Points on a hilly landscape, in no order, each with its height.
A climber steps from a point to whichever of its 2 nearest points has the largest rise for the distance, and stops where none of them is higher. Distance is the straight distance between rows; heights are no part of it.
j_965 h=24.0: [143  98  80 150 147 149 139 120 114 110 129 110 139  85 127 119 136 111
 108 113 145 165 131 193 102 100 199 116  97 124  79 133  98 139 160 157
 155 147  56 102 134 110  79  95 147 121 106  93 142 103 161 107 104 109
  87  72 139 138]
j_280 h=57.2: [147 122 126  74  94 109 115  99 158 120 122  55 112 126  84 154 125 107
 176 113 144  53 125  67 138 165  69  72 161 125 152 183 150 129  96  83
 151 142 204  95 100 115 192 142  37 147 145  63 135 142 133 111 125 164
 117 126 138  86]
j_98 h=50.4: [128  89 103  98 123 142 113  96 116 133  77 117 109 140 123 105 193 169
 120 156 103  78  76 174  66 136 140 120 148 125  98 170 113 119 147 115
  99  96 142 115 139 142  94 124 170  82 130 164 118 108 177  79 165 127
  93 114 198  86]
j_167 h=9.6: [121  62 131 109 122 146 119 122 108 119 154  64 110 173 120  94 149 119
  94 123 105 125 103 128  42 145 100 131 169 115 147 190 131  99 114  90
 136 119 172  95 131 151 102 190 101 133 118 108 118 154 116 122 145 118
 149 148 153  83]
j_404 h=32.2: [165  76 126 126 153 166 112 158 126 121 159 106 105 170 117  96 136 115
 100 126 102 196  99 124 115 112 160 158 126 129 106 144 105 137  97 138
 143 137  98 108 115 159  96 146 129 136  98 139 145 141 108 140 123 107
 133  75 112 129]
j_834 h=30.9: [182  91 130 123 111 120 140 111  99 136 190 108 106 174 170  88 124  95
 106 109 184 155 134  86 119  73 138 151 155  69 105  88  91 135 115 133
 133 143 128 158  98 142 183 105 163 140  59 141 100 179 106 108 142 140
 144 118  47 115]
j_751 h=28.2: [207 103 176 110  79  91 150 103 105 118 163 101 127 145 138 122 107  91
 133 113 189 120 135  59 149  82 107 136 150  76  85 119 101 148  98 110
 127 135 160 139  86 136 209 139 136 146  82 115 121 179 101 137 145 161
 150 127  54 124]
j_821 h=39.5: [140 131 140 161  83  98 143  68 113 106 132 176 120  84 118 132 102 100
 124 103 156  92 130  94 167 142 118 116 101  84 145 128 138 162 165 152
 165  87 159 155 134 115 196  82 155 110 154  70  93 147 126 186 118  91
 107 184 107 172]
j_877 h=66.0: [110 164 197  80 186  97 131 195 130 122 140 144 174 152 113 156  93 158
 113 112 113 181 128 141 145 173 120 115 137 156 177 148 144 102 134 120
 129 136 154 109 135 131 139 180 136 144 148 133 114  79 114 175 133 131
 168 178 169 151]
j_731 h=31.4: [133 131 114 118 162 155 110 145 124 109 105  87 129 124 119 144 150 121
 117 144  79 174 144 126 147 123 150 122 123 170 116 140 110 118  88 118
 118 180  88 102 130 107  47 139  91 155 127 141 185  85 132  92 123 140
 136  70 134 113]
j_396 h=70.4: [198 101 119  88 120 111 103  82 139 107  69 116 110 129  73 170 163 131
 110 145  93  98  73 109 157 151 140 124 159 147 124 148 119 165 108 115
 119 128 174 148 133 142 138 117 117  99 157  92 161 116 152 134 121 171
  95  77 128 113]
j_811 h=44.7: [169  67 101 110 106 121  92 102 118 126  61 155  92 121 107 121 134 122
 110 127  97 105  52 165 110 143 173 150 138 115 101 145  92 176 155 180
 108  75 149 141 148 162 131  96 176  61 156 108 144 126 170 172 122  74
  91 112 152 127]
j_390 h=51.4: [120  94  75 190 134 178 119 113 154  99 153 116 116 134 109 102 132  86
 114  88 129 171 122 110 106 102 141 148 100 121 130 136 106 115 116 123
 147 144 106 119 102 115 108 135 102 145 144  92 134 111 111 163 105  86
 124  94 100 140]
j_205 h=8.0: [ 91 201 163 155 111 116 159 135 143 144 164 159 144  98 173 162  98 120
 159 137 171 141 185  89 159 117  91 108  88 109 138  76 147  84 109 101
 152 161 145 156  94 108 169 118 116 161 151 178 104 130  89 163 117 132
 156 147 101 173]
j_386 h=66.9: [139  88  50 130 138 128 114 115 139 145 162 134  98 133 163  66 115 129
 106 121 130 172 135 189  56  69 229 138 124 102  95  61  59 131 142 174
 125 133  64 161 120 126 141  76 176  94  69 131 117 119 125 108  97  94
 105  67  81 124]
j_186 h=37.0: [107 104  84 148 140 156  86 152 136 135 124 160  91 150 112  94 128 128
 122 132  77 181 106 181  80 134 176 153  93 155 114 141 105 138 133 150
 131 113  91 126 133 152  87 129 136  87 138 143 176  94 125 181  94  68
 113 108 177 145]
j_678 h=10.2: [ 98 184 149 132 140 106 141 131 154 124 144 113 158 115 123 162  85 135
 152 119 145 158 182  57 168 141 102 111 106 141 163  97 131  83  85  75
 133 180 154 139  98  97 167 154  67 190 175 141 140  98  94 160 113 135
 165 136 111 171]
j_872 h=36.0: [166 131 171  95 128 114 153 137  73 164 180 145 152 153 162 101 134 154
 118 122 162 109 161 139 126 144 121 147 133 102 108 127 134 140 158 153
 145 113 112  97 153 170 138 127 154 115  75 145 118 179 149  94 150 146
 133 187 145 134]
j_720 h=43.7: [101 153 213 134 155 159 145 179 109 166 146 176 121 129 169 117 103 135
 157 134 173 139 127 167 163 121 112 171 127 135 131 123 202 115 184 166
 141  61  99 113 131 136 110 136 182 132 112 196 111 172 120 118 139 118
 151 177 141 122]
j_912 h=59.1: [133 110 104  96 129 129 107  98 128 129 116  78 114 138 107 131 162 149
 107 142  94 106 130 110 112 153 113  97 176 145 140 166 125 113  89 100
  99 134 148 143 135 114 113 152  94 128 126 129 143 122 126  91 155 167
 130 119 138 118]
j_465 h=13.0: [ 85 122  45 160 115 131  87  78 176  86 117  43  83 157 105 126 147  68
 129 104  88 103 100  86 112 128  82 114 163 159 160 164 121 108 111  85
 125 180 134  97 130  58  80 135  15 159 150  90 151  85 125  76 125 171
 143  98 156  63]
j_707 h=46.4: [144  81  69 150 113 127 110  55 137  94  91 105 108 128  83 131 146  95
 104  83 123  94  80 135 104 144 154 132 138  96 138 159 114 144 147 151
 126 128 159 155 125 142 141 109 129  90 157  54 110 111 156 137 119 102
  84 125 126 134]
j_878 h=55.0: [120 112 122 148 126 140 105 126 135 122 134 145 127 140  95 123 143 135
 105 124 109 133 115 135 111 149 107 144 134 135 146 148 134 133 101 136
 123 111 165 149 120 127 139 164 113 120 157  94 129 120 108 177 125 116
 129 134 131 146]
j_900 h=58.4: [103 199 170  61 185  89 118 167 123 120 103 156 163 130 105 166 107 168
 124 125 100 161 157 143 156 171 118 105 137 183 194 130 145 116 120 111
  99 137 115 140 145 146 136 146 164 117 152 154 117  71 161 153 145 142
 141 175 195 165]
j_521 h=5.4: [ 84 233 203 148 143 114 193 175 156 151 125 142 153  82 170 167  64 102
 215 128 178 124 149  88 192 121  87  89 110 131 150  94 181 129 156 124
 162 133 106  96 133 103 135  98 105 158 142 171  97 122 118 121 146 132
 148 187 144 164]
j_130 h=27.2: [103  87 106 153 164 176 131 145 107 124 130  81 129 112 147 105 149 121
 113 120 107 174 116 162  99  99 156 128 108 139  99 132 128 105 139 121
 155 139  56  77 134 122  41 123 122 134 101 131 141 132 144  79 109 118
 115  81 144 111]
j_54 h=23.0: [ 58 135 121 134 155 153 100 153 122 149 110 123 145 128 159 132 134 159
 137 136 102 140 158 151 104 135  87 136 135 162 166 147 180  86 120 123
 107 115 102 123 151 140  74 159 116 112 142 164 119 144 124 119 145 108
 162 156 179 128]
j_852 h=46.5: [121 130 133 159 126 158 142 138 116 140 189 156 130 155 169 110 133 114
 115 130 162 178 165 122 126  97 129 158 102 103 128  84 123  92 127 135
 153 128 119 152 102 131 136 120 144 147 112 158 105 167  85 158 112 105
 156 129  72 144]
j_898 h=29.7: [172 137 112  98  99  73 131  85 132 120  83 137 121  78 125 148 149 168
 103 139 120  49 122 111 158 122 176 107 161 102  87  91  81 157 140 145
  86 115 154 189 146 146 181  79 163 111 117 128 118 148 149  94 141 170
 105  90  73 129]
j_421 h=59.0: [ 96 123  69 151 120 144 130 133 127 159 152 188 117 123 168  94 139 151
 124 147 128 131 159 207  86  82 189 160 108 125 113  56  94 123 160 185
 106 105  78 170 132 118 140  82 193 112  73 162 130 140 123 109 101  99
 109 113 111 127]
j_809 h=19.5: [164 144 102  81 135 119 139  86  91 117  92 137 156  96 124 148 167 157
 103 139 118 106 144 158 145 149 155 106 119 134 104 143 105 144 156 140
 115 144  94 127 147 127  90 104 163 117 122 127 143  99 176  77 140 154
  87 110 149 139]
j_775 h=50.3: [139  98 115 136 104 123 115  84 135 103 107 143 114 129  77 149 126 111
 105 103 111  94  81 138 116 166 103 148 135 125 163 164 138 160 139 137
 138 103 202 137 139 139 153 140 126 111 183  53 127 119 148 191 107  99
  93 163 152 127]
j_848 h=24.2: [143 196 196 105  85  90 158 156 131 142 104 154 134 101 147 151 112 154
 154 157 154  85 141 105 183 119 112 117 121 128 100  75 143 174 112 139
 120 119 158 148 116 150 182 131 144 142 117 165 123 157 109 130 145 196
 118 118  90 130]
j_442 h=47.7: [163  89  79 113 123 141 103  90 144 118  47 140 104 121 114 124 174 140
 121 144  94  84  50 182 100 137 178 116 140 132  86 158  96 147 176 146
 114 105 148 128 147 149  95  84 170  67 160 122 128 101 182 116 136 106
  66  93 181 106]
j_412 h=53.7: [111 113  73 133 138 153 116 146 132 149  99 165 116 116 141 103 153 175
 118 159 100 106 112 200 104 110 177 141 133 146  93 113 105 149 141 164
  90 106  91 155 139 136 111 108 174  92  99 161 143 123 149 111 126 112
 104  92 137 137]
j_660 h=63.8: [175 109 107  83 116  98  89  91 136 123 103 109 100 126  87 145 156 169
  87 160  92  91 102 105 112 139 136 123 205 137 129 143 101 149  86 110
  84 115 190 185 142 129 163 136 129 100 115 127 155 126 136 123 144 174
 135 101 107 121]
j_170 h=53.0: [102 144 155 109 108 138 128 152 160 135 137  79 146 128 108 155 105 105
 187 110 142  76 134  80 132 164  43  87 131 120 176 179 183 117 103  89
 154 130 191  63 110 106 154 153  29 144 164  76 124 142 119 136 125 129
 144 149 148  89]
j_124 h=25.4: [200 119 215 117  80  75 144 136 118 114 163 154 145 120 127 138  90 106
 124 116 171 121 106  93 162 115  99 133 126  87  98  98 132 163 108 118
 132 102 186 135  99 136 210 145 156 128 131  98 109 155 103 193 119 157
 156 122  70 124]
j_303 h=21.5: [170  88  96 119 144 123 138  80  99 104 105  95 139 116 114 129 156 110
  99 107 134 128 100 162 106 141 183 121 109 102  95 160  91 133 165 146
 140 141  84 112 144 134  93  98 165 103 126  97 116 111 176  87 131 122
  76 112 153 129]
j_543 h=12.6: [ 96 191 121 129 159  97 144 137 155 119 122 127 164 107  95 178  97 128
 151 110 119 144 164  85 184 167  99  87 101 160 191 111 143 108  99 106
 142 172 125 127 141  90 139 122  76 171 193 101 145  75 133 142 111 130
 121 158 146 169]
j_541 h=26.0: [180 195 225 104  70  41 181 126 131 134 122 151 139  97 133 164  75 123
 168 132 176  73 143  70 189 138 114  98 111 104  89  94 137 180 120 101
 150 146 161 116 114 146 215 118 111 147 125 139 138 161 127 148 139 188
 126 139 115 149]
j_674 h=52.4: [141 206 183  59 168  98 143 166  97 120 124 170 172 131 128 159 112 157
 121 134 114 152 160 146 178 158 134 135 112 153 146 120 134 146 139 151
 109 135  90 123 141 152 126 135 177 141 126 180 137  91 155 127 154 150
 122 149 158 158]
j_600 h=10.6: [ 68  95  84 143 109 138  98  72 143 109 129  49  82 162  97  82 159  95
 101 118  93 102  93 121  21 152  93 118 169 126 168 182 124 103 115  75
 121 150 167 103 148 124  75 163  79 119 137 106 122 118 131  99 145 133
 154 131 174  69]
j_820 h=8.1: [125  60 137 106 127 139 121 171 110 146 202 114 133 153 153  89 122 147
 104 136 122 140 146 144  68 148  93 120 160 120 161 165 156  96 131  89
 127 111 180 121 141 159 132 206 117 134 109 106 109 166  89 142 135  85
 187 178 124  89]
j_347 h=14.4: [ 99 127  61 158 118 130 113  84 165  98 107  72 118 133  88 156 142 108
 141 101 120  94 115  85 152 139  86 106 131 155 157 157 136 106  98 102
 135 165 148 113 123  83 111 126  39 161 162  65 144  98 135 100 112 150
 102 113 143 107]
j_371 h=6.7: [ 79 238 168 151 118 110 174 156 149 131 110 158 149  75 169 180  92 132
 173 142 154 132 180 117 186 114 109  94 106 157 149  58 155 118 119 134
 127 159 117 159 116 115 139 118 139 160 148 184 103 114 113 128 129 153
 128 145 116 163]
j_192 h=23.9: [141 135 123 132 114 129 147  95 126 113 141  76 115 133 142 139 110 108
 136 146 153 157 144  85 166  96 132 112 148 125  91 108  91 112  81 104
 116 174 106 160  86  97 137 127  96 192  91 155 161 142  82  90 138 160
 146  88  52 122]
j_394 h=33.7: [132 101 124 176 119 171 142 133 165 112 109  72 134 139  98 140 127  79
 169 103 155 130  85  86 157  89 102 130 115 121  94 165 130 132 122 120
 150 141 100  73  89 102 120 111  79 156 132  76 141 135 117 117 116 129
  93  83  98  92]
j_714 h=44.0: [109 144 191 142 143 146 165 168 124 145 155 132 154 122 127 134 110 109
 147 112 159 140 132 125 152 155  93 132 115 119 144 161 174 124 157 141
 168  92 124  75 142 110 121 138 131 136 146 124 109 139 110 140 140 112
 131 196 147 142]
j_114 h=32.0: [158 122 107 135 108 112 146  90 123 120 117 107 127 106 124 124 147 133
 114 117 164  97 130 112 136 112 161 112 139  99  83 109 107 146 135 150
 111 128 118 160 124 121 161  94 151 122 102 105 114 147 123  95 132 149
 105 106  76 142]
j_34 h=37.1: [180 125 151 122 157 142 132 134 120 108 102  97 152 136  84 164 131  91
 126 122 114 175 116 112 174 142 143 143  97 131 113 175 103 149 110 125
 141 173  95  75 134 115  73 114 101 147 155  98 175  85 155 119 107 140
  91  73 143  94]
j_219 h=17.9: [114 128  35 162 130 137  71 122 165 111  60 158  90 130  74 135 175 139
 134 151  59 108  99 174 106 147 158 124 148 178 135 144 110 156 124 115
  99 161 141 160 153 122  81 114 117  73 159 110 171  70 159 149 111 126
 108  94 186 121]
j_357 h=26.1: [140 134 166 102 111 124 126 165 123 150 116 144 132 117 133 125 140 169
 131 169 131  82 125 141 143 128  95 135 157 136 113 127 160 150 125 150
 107  91 160 149 123 158 157 158 152 110 119 160 122 164 114 132 153 155
 139 130 107 124]
j_514 h=46.6: [104  90 149 150 127 170 126 151  95 182 143 165 100 131 167  77 128 154
 133 145 163 112 130 174 113 119 132 180 142 116 116 115 172 115 164 163
 131  63 105 139 137 142 134 135 164 104  93 181 111 189 129 108 125 102
 134 156 136 104]
j_461 h=36.7: [ 90 141  96 182  97 129 143  98 131 132 137 171 127  81 136 122 130 136
 134 117 162  83 162 126 138 132 130  99 115  99 132 125 143 128 155 150
 152 100 136 164 146 106 166  95 143 114 145  99  95 137 121 146 122  96
 108 180 112 173]
j_515 h=70.2: [104  82  65 175 102 146  66 116 144 139 112 178  95 139 110  66 121 123
 118 127 105 132  94 157  65 122 158 169 121 111 140 115  95 140 124 146
  97  68 154 170 127 120 151 131 142  77 149 106 134 133 115 225 110  46
 133 138 125 153]
j_434 h=36.4: [152 214 223 117 139 114 182 172 110 149 141 154 179 140 162 154  98 120
 170 129 170 132 155 128 182 116 111 144  96 129  97 110 135 157 154 130
 139 137  72  72 136 144  96 116 135 159  91 178 142 159 137  93 160 169
 136 167 123 128]
j_746 h=29.0: [153 215 238  78 121  50 183 173 134 151 146 158 148 104 154 152  59 127
 165 136 160 116 165  96 167 160 121  88 118 116 132  71 161 149 115 104
 133 160 169 114 122 145 212 147 116 147 120 174 115 129 130 167 134 182
 164 169 147 164]
j_505 h=24.9: [ 69  96 119 149 160 172 109 155 119 124 113  99 121 140 137 115 160 132
 125 138  74 157  98 161  92 131 116 150 107 158 128 158 145  99 125 120
 132 126  86  87 138 133  34 148 124 123 140 162 140 118 140 103 125 111
 135 106 199  96]
j_256 h=34.3: [102 153 100 169  95 128 166 111 138 136 134 136 135  78 167 131 138 138
 149 128 176  74 174 137 140 105 138  85 120 115  87  98 136 119 149 139
 127 131 115 154 135 104 159  89 137 129  99 129  88 153 122  78 129 146
 112 140  80 155]
j_956 h=27.3: [157 148 133 123 132 141 136 124 130 110 114 106 127 122 114 155 121 110
 136 146 128 169 148 118 183 113 158 120 123 152  85 105  97 133  78 129
 117 176  94 138 109 102 103 131 108 177 119 145 194 103 120 111 119 154
 123  55  82 123]
j_433 h=40.5: [101 167 202 143 164 153 165 179 103 160 138 145 162 128 193 146 107 124
 172 127 159 153 147 135 162 114 102 157 103 134 132 109 191 103 158 140
 146 109  65  73 132 139  75 115 140 157 102 185 118 171 123  73 131 132
 155 162 135 119]
j_158 h=43.8: [ 67  90  75 203 151 177 129 120 143 102 144  68 137 104 148 117 136 102
 122  90 138 153 132  98  96  88 113 124 104 128 144 135 129  81 131  95
 155 152  86  93 117  88  73 133  69 167 131 101 125 125 110  93 110  96
 152 114 114 119]
j_893 h=61.9: [141  76 124 129 118 136 102 149 111 139 152 167 115 160 131  92 120 134
  93 138 116 154 113 150 101 126 139 164 126 113 123 108 113 141 120 162
 112  77 154 158 124 144 159 152 170 106 126 128 121 144 106 200 114  82
 147 137 107 142]
j_990 h=42.9: [166  84 107 128  98 100 127  56  99 107 115 141 131 109 116 136 117 104
 101  87 141 108 114 129 107 148 155 140 120  80 147 148 108 145 169 179
 132  88 150 162 142 136 175 106 160  82 141  70 108 142 152 170 117  72
 106 184 118 163]
j_770 h=6.5: [149  77 160 108 119 136 129 175  99 183 226 165 122 150 178  75 103 148
 118 148 165 123 179 158 100 135 106 145 149 103 140 116 167  98 159 122
 144  93 173 145 142 168 175 167 152 112  95 130  90 172  96 152 121  89
 187 203 118 104]
j_822 h=44.3: [157 159 188  83 175 113 134 160 106 109 113 124 172 146 104 168 129 128
 114 139 105 195 152 122 171 160 141 142  92 144 137 148 109 130 118 131
 128 160  87  91 143 130  80 134 141 155 145 133 164  83 142 127 126 134
 117 111 152 125]
j_486 h=52.9: [123 108 137  83 114 138 114 121 119 135  83 127 124 157 103 136 180 151
 131 167  95  79  90 163  85 152  90 123 153 155 138 192 153 120 123 107
 107  99 189 106 144 144  98 151 146  94 169 145 129 108 169 126 162 137
 116 146 216  84]
j_813 h=62.0: [ 96  99  90 154 148 153 137 106 120 148 160  65 123 122 176  99 135 134
 128 115 154 139 140 119  91 100 116 101 148 115 127 118 146  73 128 102
 137 145  76 133 129 111 102 124  99 151  73 151 105 170  97  38 141 124
 155 111  92 117]
j_424 h=68.4: [125 128 103 154 126 129 163  96 117 133 177  83 122 124 185 107 122 114
 133 115 195 142 168 108 121  71 135 102 139  96  92  84 108  82 144 111
 130 171  83 152  97 105 138  95 124 163  56 147 105 167  98  41 134 141
 140 123  51 131]
j_698 h=48.5: [124 129 164 124 129 132 147 139 133 122 138  96 157 142  94 160 120 119
 142 113 126 122 121  95 143 167  75 118 116 115 153 175 154 125 116 119
 152 129 157  67 129 117 130 144  87 146 170  83 127 126 127 137 127 132
 113 158 150 121]
j_120 h=19.6: [ 90 134  77 130 153 144  72 153 144 120  74 146 112 146 105 130 169 168
 139 165  63 132 114 176 109 127 132 141 155 192 141 137 138 138 100 109
  69 140 111 150 138 138  75 151 128  80 141 173 157  89 149 135 139 135
 137 105 196 120]
j_909 h=56.8: [138 152 199 112 169  95 122 170 147 111 141 166 156 149  90 145  93 134
  94 116 116 188 102 121 150 156 130 136 122 140 162 122 126 114 121 122
 128 134 186 128 109 124 167 185 141 152 156  98 121  71  90 218 112 143
 158 128 120 146]
j_769 h=61.0: [114  65  57 174 115 175  77  93 151 114 149 139  93 157 123  57 117  93
 102  96 114 166 105 114  52  96 167 177 120 105 143 136  93 130 121 127
 132 116 136 146  93 134 134 147 122 106 129  94 113 115 115 205 104  56
 138 116  97 151]
j_583 h=41.2: [164  76  70  97 116 118  74 116 115 129  97 168  86 135 107 106 118 133
 102 135  72 156  87 175  73 135 205 147 104 128 102 137  75 159 131 172
 103  97 108 142 147 164 123  96 166  50 122 131 177  99 160 182  96  63
 111 103 161 141]
j_554 h=62.8: [173 130 146  66 111  86 111 103 146 114  92 117 125 128  65 185 143 141
 143 144 110  71 106  92 161 171  91 104 154 149 151 161 149 145 104  94
 144 123 208 116 127 130 168 143  85 129 176  75 144 127 150 138 118 187
 101 115 148  98]
j_430 h=16.1: [117 122  38 153 113 125  82  84 167  96  74 112  89 153  72 151 182 107
 133 127  81  86  95 139 136 152 126 111 155 168 149 156 129 132 117 100
 120 169 159 134 157  97  84 123  75 127 170  77 145  84 150 116 108 160
  97  92 163  95]
j_439 h=78.6: [125 100  71 155 140 146 141  99 127 132 182 114 106 138 172  89 135 114
 110 113 162 169 148 142  87  56 174 127 125  99 102  67  85 101 144 137
 136 155  80 163  97 109 135  89 158 144  66 143  98 143 104  89 112 121
 127  84  52 126]
j_161 h=49.7: [108 131 135 110 133 156 117 164 103 159 117 179 119 134 156 104 136 175
 136 165 122  93 117 195 146 115 142 173 123 142 109 117 149 154 173 176
  93  73  94 138 141 152 124 122 199 111 105 200 136 148 156 104 138 116
 103 139 153 117]
j_278 h=33.6: [178 110 146  95 122 115 142 123  85 165 191 128 118 162 162  97 132 153
 100 144 154 123 162 122 111 122 128 148 158  95 116  92 105 125 127 158
 126 128 141 150 135 164 164 128 154 125  65 153 110 178 113  91 148 149
 152 151  86 115]
j_559 h=21.4: [ 63 129  95 158 168 150  74 169 146 139 113 157 130 148 129 115 137 168
 133 146  78 172 122 176  84 118 120 169 133 168 170 126 153 104 104 122
  77 131 104 165 138 157  88 169 125  97 126 177 146 134 104 158 142 102
 181 124 174 132]
j_854 h=33.0: [113  62  82 151 139 177 104 153 133 150 156 131  81 140 148  60 118 120
 118 117 109 198 102 156  74  96 193 160 108 134  97 121 108 127 125 152
 163 109  70 118 109 158 100 120 145 103 111 146 136 135 119 150  94  76
 126  91 130 140]
j_392 h=14.8: [ 93 166  90 132 130 110 149 114 134 112 113 136 153  69 120 167 130 148
 140 124 126 114 183 130 158 146 121  82 104 153 152 115 132 127 122 128
 132 152 107 154 156 104 127 106 111 150 160  97 137 103 143 116 122 139
 102 148 139 169]
j_53 h=27.9: [156 134 127  94  93  89 116 145 124 151  91 163 122  92 128 131 143 188
 100 164 104  48 125 121 131 119 143 137 171 114 111  99 102 160 121 154
  84  77 182 186 149 157 192 118 175  97 107 152 121 156 143 127 142 140
 130 119  93 122]
j_297 h=41.0: [104 145 158 132 157 145 138 166 125 156 180 131 144 150 191 139 112 148
 143 141 140 179 180 112 135 106 108 148 111 132 157  89 148  68 116 123
 133 160 115 134 114 143 101 138 124 173 101 183 114 173  81 101 127 112
 193 136  96 127]
j_972 h=5.3: [151  82 146 133  80 123 126 131  96 170 182 156 120 127 159  81 114 125
 111 122 175  97 160 131  98 123 129 150 150  72 120 123 144 127 152 147
 140  68 178 156 142 131 197 139 167  88 106 111  82 160 122 159 129  92
 147 194 100 125]
j_636 h=72.3: [145 154 172 145 163 133 131 159 150 106 137 144 154 148  74 156  96 101
 110 102 123 196 124  92 162 146 132 151  86 129 158 135 110 126 115 129
 146 153 138 114 110 108 130 141 107 166 169  97 140  81 106 191 104 111
 133 111 106 142]
j_585 h=38.3: [ 94 115 119 192 142 166 135 139 167 108 130  68 144 128 117 155 112  96
 162 118 131 139 114  70 155  96  79 134  97 144 135 145 133  94 112 100
 136 162 101  84 102  79  90 130  41 184 154  99 146 111  98 104 116 120
 142  97  95 105]
j_234 h=39.7: [146 137 172 145 139 133 176 142  92 130 149 147 152 134 140 124 131 111
 127 104 170 153 139 134 152 127 138 158 102 108  97 134 129 148 170 156
 165 106  71  87 148 128 107 105 163 138 110 129 128 158 131 120 140 122
 113 171 130 142]
j_375 h=18.0: [114 185 117  91 120 122 157 129 111 124 100 161 161  87 154 148 150 175
 147 152 124  75 171 162 166 128 137  95 123 153 122 117 134 150 163 147
 103 125  92 129 145 132 115 104 165 133 115 150 118 120 177  69 148 159
  96 147 134 152]
j_621 h=55.4: [138 124 169 164 134 150 150 144 120 112 165 159 153 146 121 115 102  82
 124 107 160 186 126  99 146 114 131 165  85  96 122 121 124 130 138 138
 166 111 121 110  99 120 144 118 148 146 147 108 114 131 109 198 115  92
 134 133  91 156]
j_33 h=16.5: [ 88 209 129 100 150 112 158 145 129 119  84 151 163  77 144 172 115 142
 164 141 108 104 173 130 189 144 110  70 123 178 159 120 161 153 137 123
 129 130  94 116 156 115 109 106 143 139 171 136 107  94 170 103 144 142
  99 165 165 163]
j_683 h=32.5: [157 252 249 110 111  63 199 158 122 147 149 166 161 123 166 153  59 106
 177 119 174 126 150 103 187 134 129 122  86 109 105  81 123 173 143 116
 150 159 116  92 135 139 152 109 121 159  97 175 125 144 131 139 161 182
 142 184 138 160]
j_632 h=22.7: [138 145 178 146 105  90 133 129 150 118 133 175 127 107  97 135  94 118
 123 130 141 119 103  92 174 132  87 120 114 114 139 104 151 150 109 122
 144 103 198 155  94 119 207 145 135 136 169  91 107 117  94 206 110 147
 134 118  92 150]
j_795 h=55.6: [113 130 101  78 115 130  96 104 143 125  61  97 121 148 117 147 194 145
 149 167  75  75 116 123 107 138  81  89 169 174 158 163 147 120  96  85
 104 134 168 110 133 111  84 144 104  96 163 145 133 105 161  79 167 185
 128 108 189  80]
j_840 h=36.5: [122  94 147 119 166 154 119 169 100 145 157 110 135 165 157 109 144 147
 101 148 105 178 134 134 118 121 131 157 122 137 131 126 144 106 114 132
 131 135  98 112 126 165  83 151 128 156  86 174 134 170 107  92 137 120
 162 113 128 119]
j_68 h=11.6: [ 78 113  34 172 128 125  90  53 178  82 115  46  71 146  94  84 159  84
 109 103  93 109  77 127  49 140 136  98 189 130 149 169 102 112 138  82
 105 168 131 138 142  94  76 135  60 114 139  92 120  79 133  80 139 150
 124  97 155  86]

Where does a climber stop that starts at each point below?
j_461 => j_515
j_770 => j_130
j_854 => j_396
j_541 => j_439
j_371 => j_130
j_956 => j_877
j_430 => j_130
j_124 => j_396
